Points on a hilly landscape, in no order, each with its height.
From any point a climber steps to the highest of the 4 points nearest to it. It stops when none of these is higher. Distance is the straight distance between rows; heights are no part of it.
k_636 h=33.7: [102 125 106 151 113 150 132 136 121 124 142 157 137 118 117 140 120 125
 120 126 141 135 164 131 124 153 129 116 114 114 147 150]
k_559 h=48.0: [ 88 110 127 149 102 146 158  65 137 108  98  96 117  95 115 126 153  96
 117 114 115 170 169 162 130 174 164 148 159  89 168 141]
k_900 h=64.7: [128  99 122 113 126 111 137  58 140 129  92  78 123 143 131 128 128 110
 113 154 114 163 122 132 152 136 158 156 154 123 120 114]
k_841 h=34.5: [143 129 126 131 152 140 135 116 131 124 121 108 128 126 147 108 111 118
 128 123 116 151 144 134 143 151 148 142 130 113 145 132]
k_638 h=24.3: [170 137 136  84 151  90 110 135 135 157 119  80 109 152 126 112 132 127
 113 157 120 115  54 121 136  68 110 132 155 157  78 101]
k_69 h=46.1: [156 119 179 111 165 138 152 145 151 107 123  90 147 116 149  73 114 115
 161  63  97 153 157 121 169 158 188 166 160  74 173 134]
k_339 h=12.5: [101 112 108 169  86 140 135 174 119 120 180 197 138 127 105 154 137 138
 132 134 156  98 172 119 118 149  95  78  81 122 149 159]
k_120 h=21.9: [113 134 111 143 103 135 122 152 123 127 161 179 134 124 119 153 126 142
 126 134 146 114 147 128 111 132 100  91  91 137 130 144]
k_438 h=44.1: [ 82  92 110 147  89 124 117  34 124 136 100 115 101 131 118 166 148 124
 111 151 134 159 124 137 123 133 127 161 138 141 123 134]
k_122 h=11.4: [183 119 140  79 155  94 123 128 144 137 120  69 120 161 134 102 118 128
 126 126 106 127  88 108 160  88 119 146 157 148  89  99]
k_368 h=30.5: [150 151 114 139 134 136 133 202 135 134 168 173 146 138 129 111 108 130
 144 109 135  92 168 115 123 139 116 106 101 112 133 146]
k_540 h=30.1: [156 133 118 117 148 125 131 129 134 132 123 106 126 136 148 113 103 119
 136 132 113 136 126 120 144 135 146 150 135 125 125 126]
k_861 h=49.6: [179 141 167 113 160 131 136 193 149 128 145 113 154 146 160  78  90 128
 166  65 120 119 143 115 175 125 146 162 127 117 146 123]
k_928 h=13.3: [ 90 121 121 127 109 108 100  82 123 142 121 139 109 138 110 175 148 153
 108 165 145 117  93 138  93  98 105 116 121 170  94 115]
k_976 h=35.3: [158 145 128 128 147 143 135 180 136 128 153 137 136 143 148 102 101 124
 146  96 114 117 146 113 135 145 133 127 116 116 137 138]
k_235 h=25.3: [194  86 144  85 149  99 151  89 156 132  95  26 114 163 135  92 118 127
 144 119  98 144  78 106 181  96 136 170 164 119  93 100]
k_432 h=61.8: [144 150 135  81 163  92 100 150 114 152 123  90 110 140 125 111 138 127
 120 169 131 106  57 113 124  64 109 121 149 167  72 101]
k_491 h=8.9: [ 82 100 112 177  82 139 114 119 116 110 147 192 121 119  98 172 144 146
 125 128 150 124 156 127  99 129  98 107  93 150 132 151]
k_530 h=53.9: [160 188 135 110 160 123 107 229 116 150 157 167 140 134 147 112 117 147
 140 110 131  82 102 109 116  97  91 113 105 162 104 125]
k_853 h=29.2: [ 85 101 110 178  79 147 147 131 128 110 145 166 135  95  97 146 153 120
 121 112 149 128 177 131 118 155 125 102 113  92 165 162]
k_191 h=51.7: [126 170 124 121 129 121 109 182 102 134 155 177 141 123 133 149 132 149
 118 139 145  88 106 125  98 102  78  83 108 166 105 125]
k_544 h=32.0: [152 133 118 104 136 111 125 119 135 137 124 115 125 144 140 120 113 136
 117 147 121 126 113 129 139 116 126 135 137 152 105 115]
k_653 h=26.5: [176 134 135 101 149 109 124 130 143 144 121 102 123 156 143 110 110 127
 118 129 113 133  99 126 154 103 119 146 143 152 106 108]
k_538 h=47.2: [173 134 164 108 162 137 133 177 161 132 131  96 148 142 160  84  92 122
 165  74 118 136 134 108 180 131 150 163 142 110 143 120]
k_439 h=44.2: [ 80 144 132 118 114 100  92 116 105 142 126 150 115 130 104 175 151 155
 104 176 158  99  63 127  86  83  82  96 128 185  83 105]
k_504 h=45.4: [124 129 125 150 124 154 144 169 142 123 147 147 150 110 120 101 120 109
 138 105 133 127 177 122 122 164 157 104 117  69 179 156]
k_459 h=31.4: [121 144 124 102 142 104 113 124 111 154 127 128 114 144 124 150 138 136
 116 169 132 103  79 140 111  92 103 111 136 173  86 106]
k_978 h=40.9: [158 197 128 116 152 129 104 252 102 146 163 186 149 118 139 114 126 154
 143 118 141  71  98  98 100  95  81  87  89 170 104 123]
k_819 h=45.5: [144 139 118 144 130 145 142 172 139 128 159 153 139 134 128 103 110 120
 140 110 131 117 162 119 124 153 134 114 114  96 151 140]
k_424 h=46.0: [ 81 135 117 148  91 125  96 135 101 123 141 189 130 113 109 181 155 157
 120 157 163  94  95 133  82 102  75  86 103 181  96 125]
k_202 h=48.6: [127 136 120 136 126 147 140 140 128 125 140 142 133 120 134 121 118 119
 135 115 124 130 158 134 136 167 150 125 124 103 149 148]
k_503 h=53.7: [125 111 141 133 129 146 159  90 144 103 100  86 128  97 136 101 141 102
 128 106 102 173 168 156 129 170 186 158 158  81 174 129]
k_168 h=55.8: [154 177 134 100 150 123 109 191 114 140 149 158 138 132 136 127 119 141
 124 124 132  93 102 114 111 103  98 106 108 168 103 119]
k_666 h=47.8: [125 107 138 126 128 134 157  61 136 102  84  70 118 105 137 115 143  98
 120 124 106 184 144 145 158 165 183 164 159  90 163 131]
k_667 h=28.5: [ 95 129 113 136 101 119 110  93 116 138 126 146 118 136 118 171 142 139
 111 160 145 126 112 138 105 119  98 127 123 167 110 120]
k_955 h=50.9: [119 116 144 141 120 152 166 116 156 108 119 111 137  89 124  94 153 106
 138  78 110 149 198 163 115 173 189 128 169  52 195 149]
k_582 h=39.2: [132 163 114 137 112 130 129 224 113 132 182 208 149 115 120 143 131 153
 129 139 163  70 140 115 101 117  85  60  82 154 122 138]
k_507 h=51.4: [108 156 127 141 113 126 107 174 102 133 154 192 140 115 110 161 148 152
 127 149 156  87 108 124  89 107  77  79  95 172 100 119]
k_212 h=42.7: [148 115 155 115 158 136 147 101 147 113 101  70 121 116 146  94 114 103
 147  98 103 160 141 133 160 159 175 164 152  85 162 122]
k_335 h=50.1: [119 100 129 138 126 132 142  56 134 119  91  79 120 122 129 119 126 107
 123 136 105 169 133 151 154 153 159 166 149 104 143 119]
k_935 h=48.4: [ 88  92 110 146  94 121 131  31 116 133  93 104 112 123 118 158 143 120
 110 153 130 168 125 151 128 132 142 163 138 129 133 129]
k_985 h=32.4: [120 134 109 150 119 139 139 168 130 116 161 168 145 126 130 131 116 128
 130 124 135 113 166 125 122 145 113 109 105 108 142 149]
k_526 h=34.2: [ 85 136 121 147  89 125 109 122 110 125 145 190 125 116 117 182 141 158
 130 153 148 106 115 124  88 117  83  93 105 171 103 130]
k_873 h=53.8: [187 102 164  91 157 114 140 121 153 138 110  62 131 156 149  85 101 121
 151 101 102 134 100 102 189 107 137 165 153 130 121 113]
k_236 h=54.7: [119 124 138 144 124 157 161 127 144 109 130 110 132  94 123 101 142 102
 129  90 109 148 182 147 123 177 180 129 152  65 188 147]
k_22 h=47.1: [124 158 119 131 116 135 115 193 114 129 170 195 145 115 125 149 130 146
 124 139 152  83 127 117 101 113  73  81  92 166 111 130]
k_859 h=53.0: [176 122 148  99 160 121 134 128 144 133 109  80 123 153 153  90 105 120
 133 111 112 137 113 112 168 123 151 155 145 127 120 110]
k_458 h=36.3: [140 151 111 136 129 136 131 188 128 120 176 181 140 123 128 128 117 141
 130 123 137  96 149 124 118 139 103  94  94 130 120 141]
k_887 h=48.7: [135 121 132 132 139 138 147  90 131 112 100  88 136 116 145 106 120 104
 124 118 109 157 148 135 153 154 171 158 154  97 150 124]
k_930 h=35.1: [146 137 130 136 145 144 133 190 134 122 149 146 145 138 141  96 106 122
 143  96 119 117 168 114 135 153 143 122 115  87 160 136]
k_593 h=63.3: [165 128 161 129 162 142 136 196 152 133 143 123 145 146 152  78  89 131
 170  67 115 120 154 111 163 147 149 157 132 101 155 133]
k_517 h=37.3: [ 82 102  99 159  90 138 125  69 129 124 115 145 123 125 113 169 140 127
 119 141 138 152 144 140 122 142 130 142 121 127 133 142]
k_140 h=48.2: [162 122 153 124 159 145 141 162 150 119 131 112 143 140 160  81  90 118
 158  79 107 140 151 119 166 149 158 160 136  92 150 126]
k_761 h=25.6: [102 132 123 155  95 127 113 147 111 127 151 198 135 113 106 169 141 150
 124 148 147 102 136 123  85 124  82  85 102 159 113 134]
k_299 h=35.8: [126 158 132  92 163  99  95 168 102 151 122 112 114 131 116 124 141 147
 120 174 132  91  47 121 109  62 101 108 129 173  81 108]
k_769 h=13.4: [ 82 113 113 155  79 120 103  83 114 130 123 164 106 124 107 184 153 155
 122 158 146 115 114 134  88 108  94 124 109 170 114 131]
k_835 h=42.1: [ 91  94 125 142 106 128 149  27 129 121  73  70 112 108 122 124 154 106
 109 129 114 185 141 162 144 153 176 170 171 100 152 125]
k_801 h=50.0: [132 117 129 131 137 137 147  74 134 118  98  94 121 127 139 117 121 109
 122 131 111 168 140 136 147 153 162 160 152 109 145 133]
k_184 h=35.5: [ 92 161 129 117 132 103  83 141  93 150 131 145 118 127 106 160 156 153
 113 185 159  98  50 126  87  64  81  94 120 176  80 109]
k_765 h=43.2: [141 177 136  95 165 114 101 180 103 151 129 130 126 142 134 128 130 141
 120 149 137  98  59 107 113  73 100 110 115 170  85 109]
k_318 h=49.2: [109 141 110 128 109 119 118 121 118 136 145 159 131 132 124 159 131 145
 119 149 138 116 103 132  98 115 104 105 116 158 109 121]
k_126 h=29.6: [160 145 129 110 154 135 128 158 136 127 127 125 128 144 155 106  97 120
 144  99 111 129 140 116 148 139 138 147 129 119 130 131]
k_348 h=25.4: [150 121 120 101 143 101 120  91 133 144 109  79 107 153 125 127 132 125
 108 159 121 140  91 131 135  96 130 142 152 150  92 105]
k_109 h=38.7: [152 128 145 127 150 147 146 129 148 103 120  88 134 118 149  94 112 111
 144  83 103 151 159 129 155 157 180 154 147  81 169 133]
k_490 h=38.1: [156 122 137 119 154 134 137 113 140 123 106  96 125 145 142 101 105 112
 134 109 109 155 130 120 161 140 150 159 139 117 143 125]
k_161 h=42.4: [ 94 107 130 165  91 154 150 132 141 114 142 140 141  88 109 112 165 107
 117  99 133 136 195 147 112 167 162 108 144  64 196 151]
k_914 h=20.2: [125 132 108 159 113 143 140 178 134 125 159 170 150 126 116 119 132 123
 134 112 150 114 179 127 126 152 133  92  96  85 157 151]
k_473 h=31.3: [151 136 131 137 145 148 139 139 141 124 130 117 138 131 150 103 110 116
 144 104 114 139 156 120 148 162 156 144 125  94 155 141]
k_637 h=48.1: [176 173 134 113 152 130 120 225 135 142 170 169 144 136 142 107 103 139
 147  98 123  91 130 109 121 121 107 112 105 140 116 132]
k_678 h=28.7: [137 145 122 101 138 110 117 118 128 151 119 108 112 148 134 133 128 139
 114 162 128 115  86 133 122  93 108 120 134 159  92 103]
k_784 h=33.9: [174 155 140 105 159 125 117 172 132 138 146 132 136 147 147 102 100 138
 137 109 118 114 121 112 140 121 119 136 127 140 112 119]
k_777 h=42.3: [147 152 115 111 144 121 123 145 127 142 128 135 119 136 141 131 113 142
 123 142 129 116 111 128 125 113 118 122 122 160 107 125]
k_828 h=49.3: [ 97 104 136 138 106 151 156  85 147 104 110 101 123  88 115 119 148 102
 125  99 111 169 180 164 124 182 181 147 157  76 187 136]
k_763 h=38.2: [157 133 141 132 159 146 143 171 141 123 142 129 144 133 144  92 100 125
 150  90 112 121 160 111 145 147 154 139 127  87 158 134]
k_83 h=72.8: [187 113 153  95 167 119 136 123 151 133 115  67 130 153 150  86  97 119
 142 102 109 133 111 109 181 115 143 157 152 132 119 108]
k_870 h=67.5: [111 126 118 104 130  99 109  91 125 143 118 111 114 141 125 151 133 134
 105 169 133 127  90 145 111 100 110 124 143 167  95 108]
k_913 h=40.3: [166 121 172 116 168 150 147 173 156 113 125  99 150 133 158  71 106 124
 173  71 110 142 162 121 159 155 176 165 147  82 164 131]
k_301 h=40.4: [189 144 144  94 160 115 129 160 133 141 129 122 131 154 155 101 111 133
 135 113 112 114  95 114 145 109 125 146 139 150 105 114]
k_297 h=49.4: [146 196 143 104 153 123  98 225 103 152 149 166 139 123 141 116 131 153
 139 134 139  79  83 105 107  88  81 103  90 169  99 119]
k_186 h=54.1: [105 105 114 131 110 116 128  35 133 134  90  92 112 140 117 148 138 113
 111 160 127 159 124 148 146 129 146 160 146 123 125 124]
k_231 h=55.2: [136 112 125 129 138 124 146  69 135 126  98  79 118 128 133 127 120 110
 118 135 117 167 136 144 153 141 158 159 150 113 137 109]
k_510 h=10.7: [ 94 103 109 179  82 139 132 153 122 115 168 197 145 110  93 148 148 127
 128 117 157 121 175 125 118 145 111  88  86 107 146 158]
k_463 h=18.2: [100 111 105 148  99 130 119  97 121 130 135 168 123 131 112 168 132 140
 119 144 141 126 137 132 118 138 100 124 105 155 126 133]
k_889 h=47.0: [137 103 117 114 132 114 126  64 134 143  99  80 116 150 120 126 128 120
 107 166 123 148 106 144 137 115 133 149 148 138 104 108]
k_59 h=26.3: [ 84  97 104 173  84 139 122  84 119 112 126 164 118 120 104 170 139 138
 115 133 143 140 154 136 110 138 116 131 104 132 130 151]
k_437 h=32.3: [ 76 133 126 144  96 110  78  97  99 141 131 160  96 126 109 190 161 167
 119 173 160 108  72 130  69  68  70  97 110 189  90 115]
k_261 h=46.8: [108 113 110 138 111 128 141  66 126 121 105 113 125 124 122 142 125 113
 114 144 122 158 136 143 144 144 148 162 139 127 135 129]
k_49 h=34.6: [123 131 104 127 114 123 127 106 127 130 129 140 129 138 122 154 135 135
 117 154 133 131 121 139 114 126 112 126 124 147 111 118]
k_87 h=26.4: [181 109 138  99 151 105 137  95 144 142  99  61 113 159 133 105 110 118
 131 137 105 149  98 120 169  94 142 152 158 129 102 106]
k_336 h=40.0: [130 149 115 136 134 139 131 143 130 135 147 146 139 128 137 131 115 121
 128 123 125 125 150 128 125 152 123 124 111 118 127 133]
k_138 h=26.1: [140 121 117 104 127 105 119  86 125 150 114  96 115 154 124 137 134 130
 111 164 128 133  93 137 130 101 121 137 145 150  91 110]
k_347 h=47.5: [122 181 128 106 156 114  95 190  93 153 136 146 126 125 132 134 143 149
 119 169 147  82  67 110 102  71  86  94 101 185  93 114]
k_3 h=26.2: [110 121 111 162 110 154 152 168 133 119 158 164 149 112 110 125 133 116
 128 118 140 116 182 122 118 158 137  97 111  82 164 160]
k_753 h=43.8: [146 114 168 123 151 146 159 129 151 107 111  83 135 111 143  86 121 102
 153  75  98 163 166 136 140 169 191 163 156  70 182 132]
k_147 h=51.5: [133 180 120 104 141 116 100 195  98 142 146 173 137 124 133 136 135 153
 130 154 144  84  92 112  89  96  87  96  96 177  91 127]
k_302 h=16.6: [103 128 108 145 101 128 113 118 120 124 143 179 127 124 118 161 129 136
 124 140 147 115 140 130  99 138  96 113 107 151 121 135]
k_937 h=68.0: [ 83 107 126 153  87 116  78  82 110 128 124 173  99 121 104 196 166 166
 116 155 155 117  96 131  68  87  75 100 117 180  99 129]
k_823 h=44.7: [ 96  92 132 136 110 136 161  51 137 112  75  79 119  98 117 133 152  99
 121 124 107 185 156 155 135 168 180 167 175  91 174 123]
k_317 h=8.5: [ 81  94 108 164  72 128 103  70 118 120 124 173 108 119 101 187 150 142
 122 147 152 128 132 134  86 118  97 125 110 155 123 144]
k_592 h=55.1: [144  91 122 121 133 114 150  45 138 122  85  47 115 145 125 113 128 110
 115 153 104 170 114 134 167 139 164 165 164 105 126 113]
k_150 h=54.6: [133 174 119 109 140 122 114 170 114 136 142 161 129 131 135 137 131 146
 119 146 138  90 105 121 105 107  92 102 104 167  98 122]
k_309 h=22.5: [112 131 110 149  98 133 124 187 117 122 191 215 145 126 111 153 130 137
 126 131 161  88 158 127  95 128  92  68  80 131 127 150]
k_268 h=40.1: [127 128 115 130 134 137 134 106 131 130 119 117 123 133 138 130 121 115
 122 130 122 146 139 130 143 148 140 147 130 116 135 126]
k_37 h=17.7: [104 123 114 155  84 137 120 163 111 116 172 211 134 121 103 166 145 151
 131 135 157  95 152 126  98 128  88  81  85 146 124 149]
k_167 h=29.7: [ 99 160 131  90 167  99  77 164  88 147 128 108 109 139 104 137 146 147
 127 198 155  91  36 120 107  53  83  97 123 173  66 103]
k_890 h=49.0: [139 118 148 127 139 152 158 125 146 107 111 106 135 107 137 101 128  98
 142  87 100 164 181 144 133 173 186 148 157  62 189 142]
k_715 h=12.2: [ 83  99 115 144  91 121 109  70 116 139 116 154 107 138 111 179 150 145
 119 149 145 142 117 145 100 112 106 145 122 163 111 124]
k_708 h=32.5: [ 93 104 107 132 109 119 127  61 121 137 110 127 114 140 120 155 133 127
 106 156 135 155 117 149 122 126 119 139 135 147 116 125]
k_683 h=25.2: [ 87 114 106 163  90 149 138 123 121 112 152 172 139 119 102 150 133 127
 126 124 152 128 161 131 121 151 110 107 103 108 147 152]
k_198 h=61.4: [134 138 127 146 135 158 148 158 137 119 141 134 146 119 132  96 121 117
 137 108 125 130 167 124 130 166 152 120 117  85 162 149]
k_151 h=53.5: [165 116 180 109 161 145 144 132 146 116 113  72 145 133 159  84  99 108
 153  83 105 155 142 114 169 144 179 165 156  88 167 127]
k_124 h=42.9: [116 149 119 116 115 127 119 140 123 132 143 168 136 126 132 149 131 141
 112 148 139 102 122 125 106 119 107 109 112 160 108 133]
k_244 h=46.7: [113 120 114 146 121 140 138  98 133 119 113 125 137 120 130 129 127 118
 127 140 121 155 149 148 141 163 146 136 129 109 151 138]
k_253 h=36.4: [155 126 149 119 155 138 145 132 137 120 117  88 130 132 150  93 107 112
 142 104 108 151 144 118 160 148 165 160 136 101 159 126]
k_399 h=66.6: [170 157 139  83 159 107 111 162 126 152 122 110 122 141 133 102 128 131
 120 145 132 106  77 122 135  85 113 128 135 165  83 109]
k_643 h=37.1: [ 80 100 112 173  95 148 148 113 125 106 129 149 131 100 109 139 151 117
 130 112 138 145 170 143 121 167 146 122 125  82 171 162]
k_256 h=5.0: [102  98 116 182  81 137 124 169 114 113 183 215 140 122  90 160 150 136
 127 121 170  96 174 126  99 135  99  74  86 129 143 157]
k_177 h=44.3: [ 92 100 115 159  99 137 141  39 126 115  84 106 119 101 116 145 144 108
 111 137 124 167 145 154 135 157 152 162 145 110 151 133]
k_941 h=29.4: [125 141 114 147 104 136 133 192 120 129 176 197 149 130 119 135 129 139
 130 126 154  94 160 116 113 142 104  81  88 123 127 147]
k_673 h=41.8: [ 99 169 129 103 141 110  91 165  88 149 133 131 125 129 116 148 151 158
 113 178 155  91  47 121  89  71  87  86 110 178  84 124]
k_182 h=44.9: [146 180 118 137 128 127 126 231 116 130 182 195 144 120 132 127 122 143
 134 117 142  71 133 112 106 121  86  75  89 148 108 137]
k_648 h=31.0: [170  82 143  97 146 107 150  67 152 121  84  34 122 147 139  90 118 119
 137 127 100 162 109 115 187 123 161 169 168 102 122 104]
k_176 h=39.7: [ 82 103 129 156 101 152 152 109 140 109 121 140 140  87 108 126 160 107
 123 103 121 154 182 155 111 178 164 130 141  74 187 151]
k_246 h=11.3: [ 89  98 117 177  73 134 115 151 105 107 166 223 126 114  88 175 153 151
 128 132 170 103 152 126  85 120  83  78  81 156 116 154]
k_346 h=40.6: [141 159 114 125 123 133 128 175 125 129 155 167 131 132 138 126 121 131
 129 126 127 100 140 117 111 134 104 103  98 139 118 129]
k_257 h=45.1: [ 94 134 110 133 109 114 104 112 108 139 129 159 125 130 125 171 138 149
 114 155 149 113 107 133  99 107  89 108 109 171  99 126]
k_15 h=56.8: [174 156 150 121 164 139 128 223 139 137 158 156 149 146 152  92  92 137
 155  75 129  93 147 114 144 128 125 139 114 120 132 132]
k_929 h=24.6: [ 88 107 115 155  82 109  93  61 120 130 111 152  92 134 104 196 153 157
 116 165 150 123  98 131  76 102  95 124 127 174 100 127]
k_737 h=50.4: [ 99 116 123 140 116 145 144  74 132 106 100 105 123 100 127 129 134 108
 124 125 116 167 156 156 131 168 168 148 149  93 165 134]
k_979 h=13.2: [ 94 115 110 163  87 132 124 146 121 115 158 197 133 113 103 166 139 145
 127 121 149 113 158 128 108 145  99  90  92 134 134 148]
k_509 h=52.9: [175  94 170  93 161 119 145 118 161 123  95  45 138 143 159  83 105 122
 157  79 104 157 125 102 193 127 165 177 160 105 138 107]
k_484 h=58.9: [116 123 136 147 125 147 159 108 147 101 119 103 131 101 126 107 131  99
 130 114 111 159 179 145 133 165 169 134 146  75 171 140]
k_880 h=36.5: [169 104 129 101 150  99 139  74 144 131 101  45 112 151 130 106 110 115
 129 132 100 150  88 124 177 114 148 160 164 119 107 104]
k_389 h=31.1: [ 94 160 129 102 145  99  92 133 101 152 125 110 110 135 113 156 150 143
 115 190 148 101  46 132  99  72  91  99 126 173  72 109]
k_419 h=41.7: [ 93 121 113 152 108 149 136 104 130 116 132 145 133 110 115 133 130 117
 123 122 128 142 160 145 137 163 146 133 124 105 161 144]
k_656 h=52.8: [162 177 132  98 158 116 109 208 112 154 139 151 134 130 149 113 133 143
 128 127 129  88  78 106 111  86  96 113 119 166  94 125]
k_11 h=26.0: [ 86 110 118 172  71 124  97 124 100 111 149 217 108 113  98 194 156 164
 131 148 159 102 125 128  75 112  74  87  90 177 103 145]
k_249 h=59.2: [145 180 124 108 144 125 121 209 112 139 157 173 140 125 134 125 118 149
 125 123 130  82 118 117 108 104  93  90  96 156 102 132]
k_971 h=29.3: [130 146 115 142 127 143 135 192 127 131 172 173 140 131 121 123 119 131
 135 109 138  92 166 118 120 150 118  89  93 112 142 149]
k_501 h=64.8: [174 106 174 109 174 126 144 135 152 120 107  68 140 147 165  78  93 117
 166  73 104 151 131 106 191 133 163 180 156 103 153 118]
k_224 h=35.9: [154 109 135 111 149 111 141  88 132 124  93  66 124 144 140  95 120 111
 122 127 103 158 116 123 165 134 158 158 155 113 125 113]
k_908 h=14.8: [167 110 121  86 150  96 135  88 137 146 102  60 109 162 124 115 123 123
 122 148 108 131  85 119 162  96 130 141 164 136  91 101]
k_629 h=49.1: [153 164 130  94 159 111 109 156 118 149 134 117 125 136 126 130 132 143
 115 147 132 108  70 123 118  79 102 121 130 169  86 107]
k_962 h=30.3: [ 85 114 119 151  89 119 100  90 111 135 126 159 108 129 106 181 151 158
 113 161 149 116  99 133  90  98  88 105 122 186  89 124]
k_416 h=32.9: [ 93 101 122 173  93 154 139 146 132 114 159 169 145  96 105 117 149 112
 129 108 141 130 195 136 116 160 142  94 115  72 187 168]
k_996 h=32.6: [147 136 146 128 154 153 151 151 149 120 136 113 139 123 143  91 121 111
 148  84 113 144 176 128 134 166 174 135 143  64 178 147]
k_384 h=31.6: [106 124 113 122 118 115 113  88 126 144 123 127 113 136 133 157 137 141
 104 169 145 128 100 137 117 105 115 131 138 158 101 122]
k_450 h=27.9: [124 148 131  93 150  93 101 129 113 153 123 106 104 140 119 136 148 135
 119 185 138 111  49 129 107  63 100 105 142 176  67 101]
k_609 h=48.3: [114 119 127 156 116 157 153 144 142 119 140 137 139  96 123  98 133 107
 132  96 123 141 191 137 122 173 167 114 132  55 182 153]
k_824 h=35.7: [ 80 104 107 169  91 153 136 106 127 108 134 160 125 100 102 148 138 121
 126 121 141 137 163 132 126 157 134 126 124  99 154 160]
k_406 h=44.8: [ 93  94 111 142  98 129 137  30 134 124  83  90 117 120 120 146 145 110
 110 146 120 181 142 153 138 145 162 168 147 108 147 131]
k_357 h=34.0: [172 123 189 102 176 144 152 190 167 124 132  99 156 143 160  71  86 122
 185  57 119 137 146 105 179 142 173 169 146  92 168 133]
k_329 h=54.3: [120 128 127 137 130 148 144  97 131 107 116 112 136 110 129 117 123 106
 121 116 114 166 162 144 144 166 165 153 138  87 155 135]
k_990 h=53.3: [161 178 131 119 139 126 115 235 110 142 163 188 139 129 139 121 123 146
 140 111 131  78 128 110 110 113  98  92  95 146 111 133]
k_822 h=44.0: [ 75  99 118 159  98 140 133  62 127 122 102 130 113 118 118 154 143 116
 117 136 126 158 150 147 126 154 134 157 133 117 158 141]
k_997 h=63.5: [ 94 159 126 132 109 116  94 144  96 145 135 168 131 118 119 171 150 152
 108 162 151  94  79 131  88  96  79  81 105 178  92 123]
k_825 h=47.3: [ 77 110 118 162  96 151 149  76 126 109 117 122 118  98 113 141 143 110
 122 118 125 161 158 153 129 164 143 144 136 100 166 145]
k_360 h=44.6: [163 163 127 111 148 134 123 199 128 139 152 164 138 141 149 122 109 138
 140 115 121 102 137 119 125 121 105 113 109 142 114 129]
k_749 h=7.5: [161 124 132  85 153  88 114 109 137 146 113  79 109 150 125 112 126 126
 121 155 112 121  70 128 140  72 115 138 155 151  75 101]
k_992 h=37.9: [172  98 153 107 157 121 144  87 148 119 103  51 130 151 147  93 111 111
 133 113  98 160 121 115 179 131 162 169 151 105 135 113]
k_529 h=49.5: [184  96 164  98 164 118 137 111 156 126  97  49 132 151 144  88  98 125
 147  97  97 145 115 102 189 114 152 172 160 117 118 105]
k_478 h=50.8: [111 121 118 147 113 150 151 100 135 112 113 122 130 107 126 128 128 112
 122 121 123 159 167 150 128 170 154 138 138  86 165 144]
k_369 h=49.8: [170 174 150  93 163 116 113 184 121 147 135 140 128 141 147 111 117 142
 122 121 115  98  88 113 132  93 108 132 118 166  96 106]
k_155 h=38.0: [124 114 113 129 121 131 134  81 127 136 112 110 119 136 135 141 118 118
 112 146 131 144 121 141 139 136 135 144 136 130 122 126]
k_194 h=41.3: [116 165 118 107 138 106 105 144 111 146 127 138 126 138 129 147 135 144
 112 167 139  99  76 124  98  85  89 113 120 169  92 110]
k_912 h=48.5: [142 109 151 123 142 142 153 110 141 105 106  81 130 105 142  94 126 103
 142  97  97 166 168 143 147 165 184 155 164  70 179 128]
k_782 h=47.6: [143 191 121 101 163 123  90 220  98 148 145 155 129 128 129 128 138 153
 131 144 137  75  65 102 105  79  90  98  94 181  88 120]
k_965 h=47.9: [113  92 129 129 119 114 144  31 125 129  79  60 111 126 121 136 141  99
 110 146 120 171 124 154 152 140 163 166 152 106 129 119]
k_758 h=33.8: [147 123 117 121 136 131 129  95 130 128 111  97 120 136 138 125 109 114
 122 135 118 150 129 130 149 141 144 149 134 124 129 114]
k_431 h=45.3: [135 123 159 129 137 153 162 147 156 105 127 101 141  96 137  88 141 107
 145  79  94 152 190 150 122 174 199 128 167  50 206 142]
k_31 h=45.2: [162 101 123 103 142 102 136  64 134 134  88  51 115 149 131 115 126 108
 119 151 100 153 103 130 166 126 153 156 164 125 104 101]
k_428 h=66.5: [105 142 125 119 127 114 114 113 121 141 137 149 131 129 126 157 136 143
 111 162 140 112  98 132 104 103  96 110 122 169  98 115]
k_752 h=39.1: [ 95 115 111 142 114 136 138  84 128 125 125 127 121 129 121 144 128 121
 121 136 133 141 138 136 126 158 132 138 124 132 131 128]
k_82 h=36.0: [164  94 141 109 146 123 150  67 143 114  86  38 120 140 141 100 120 102
 134 122 100 171 122 125 176 128 165 167 166  93 140 114]
k_103 h=52.5: [172 125 174 110 171 135 138 151 150 128 122  99 143 146 157  88  88 122
 168  69 109 136 141 114 176 143 163 169 143 102 146 124]
k_869 h=48.8: [117 126 125 147 132 150 148 124 131 116 130 123 138 117 132 119 117 114
 129 115 126 144 167 134 129 169 157 134 131  81 160 141]
k_891 h=48.9: [177 127 152 106 167 125 140 138 140 122 117  87 131 150 156  90 100 126
 145  94 110 137 126 107 170 133 149 161 147 118 136 118]
k_10 h=43.3: [166  93 155 108 161 128 146 100 148 119  94  50 129 142 146  84 114 110
 146 104 107 167 121 110 182 127 169 174 163 104 134 103]
k_707 h=30.2: [153 117 128 113 138 110 122  88 133 135 108  88 125 148 135 123 110 121
 118 141 119 135 106 126 144 117 134 143 141 140 105 107]
k_55 h=29.8: [104 126 106 152 101 134 140 112 129 123 134 157 128 119 124 153 122 129
 122 132 135 130 151 137 120 145 122 122 114 127 138 140]
k_248 h=14.0: [ 90 104 110 172  81 130 108 123 108 112 153 210 117 123  96 184 157 149
 125 140 154 106 134 126  82 123  87  91  98 161 114 146]
k_423 h=60.5: [ 87 116 124 164  77 117  90 100 104 118 132 186 108 120 108 198 164 165
 119 157 165 106 103 123  66 103  78  99 111 189 108 130]
k_61 h=49.7: [129 154 114 102 131 121 118 133 120 145 137 139 129 129 131 150 130 141
 110 154 133 110 101 124 109 103 107 109 124 169 102 123]

For each start below, name the point where the climber stops.
k_389: k_249
k_643: k_484
k_510: k_484
k_758: k_484
k_582: k_249
k_167: k_249
k_256: k_997

Call two points neighbours if one is among the 4 nearest of the other. Go from one point of each pair to the other, from neighbour to neighbour, staying as high as possible. Name the lowest point that can't be avoided.
k_198, k_501: k_753
k_870, k_501: k_384
k_15, k_249: k_637
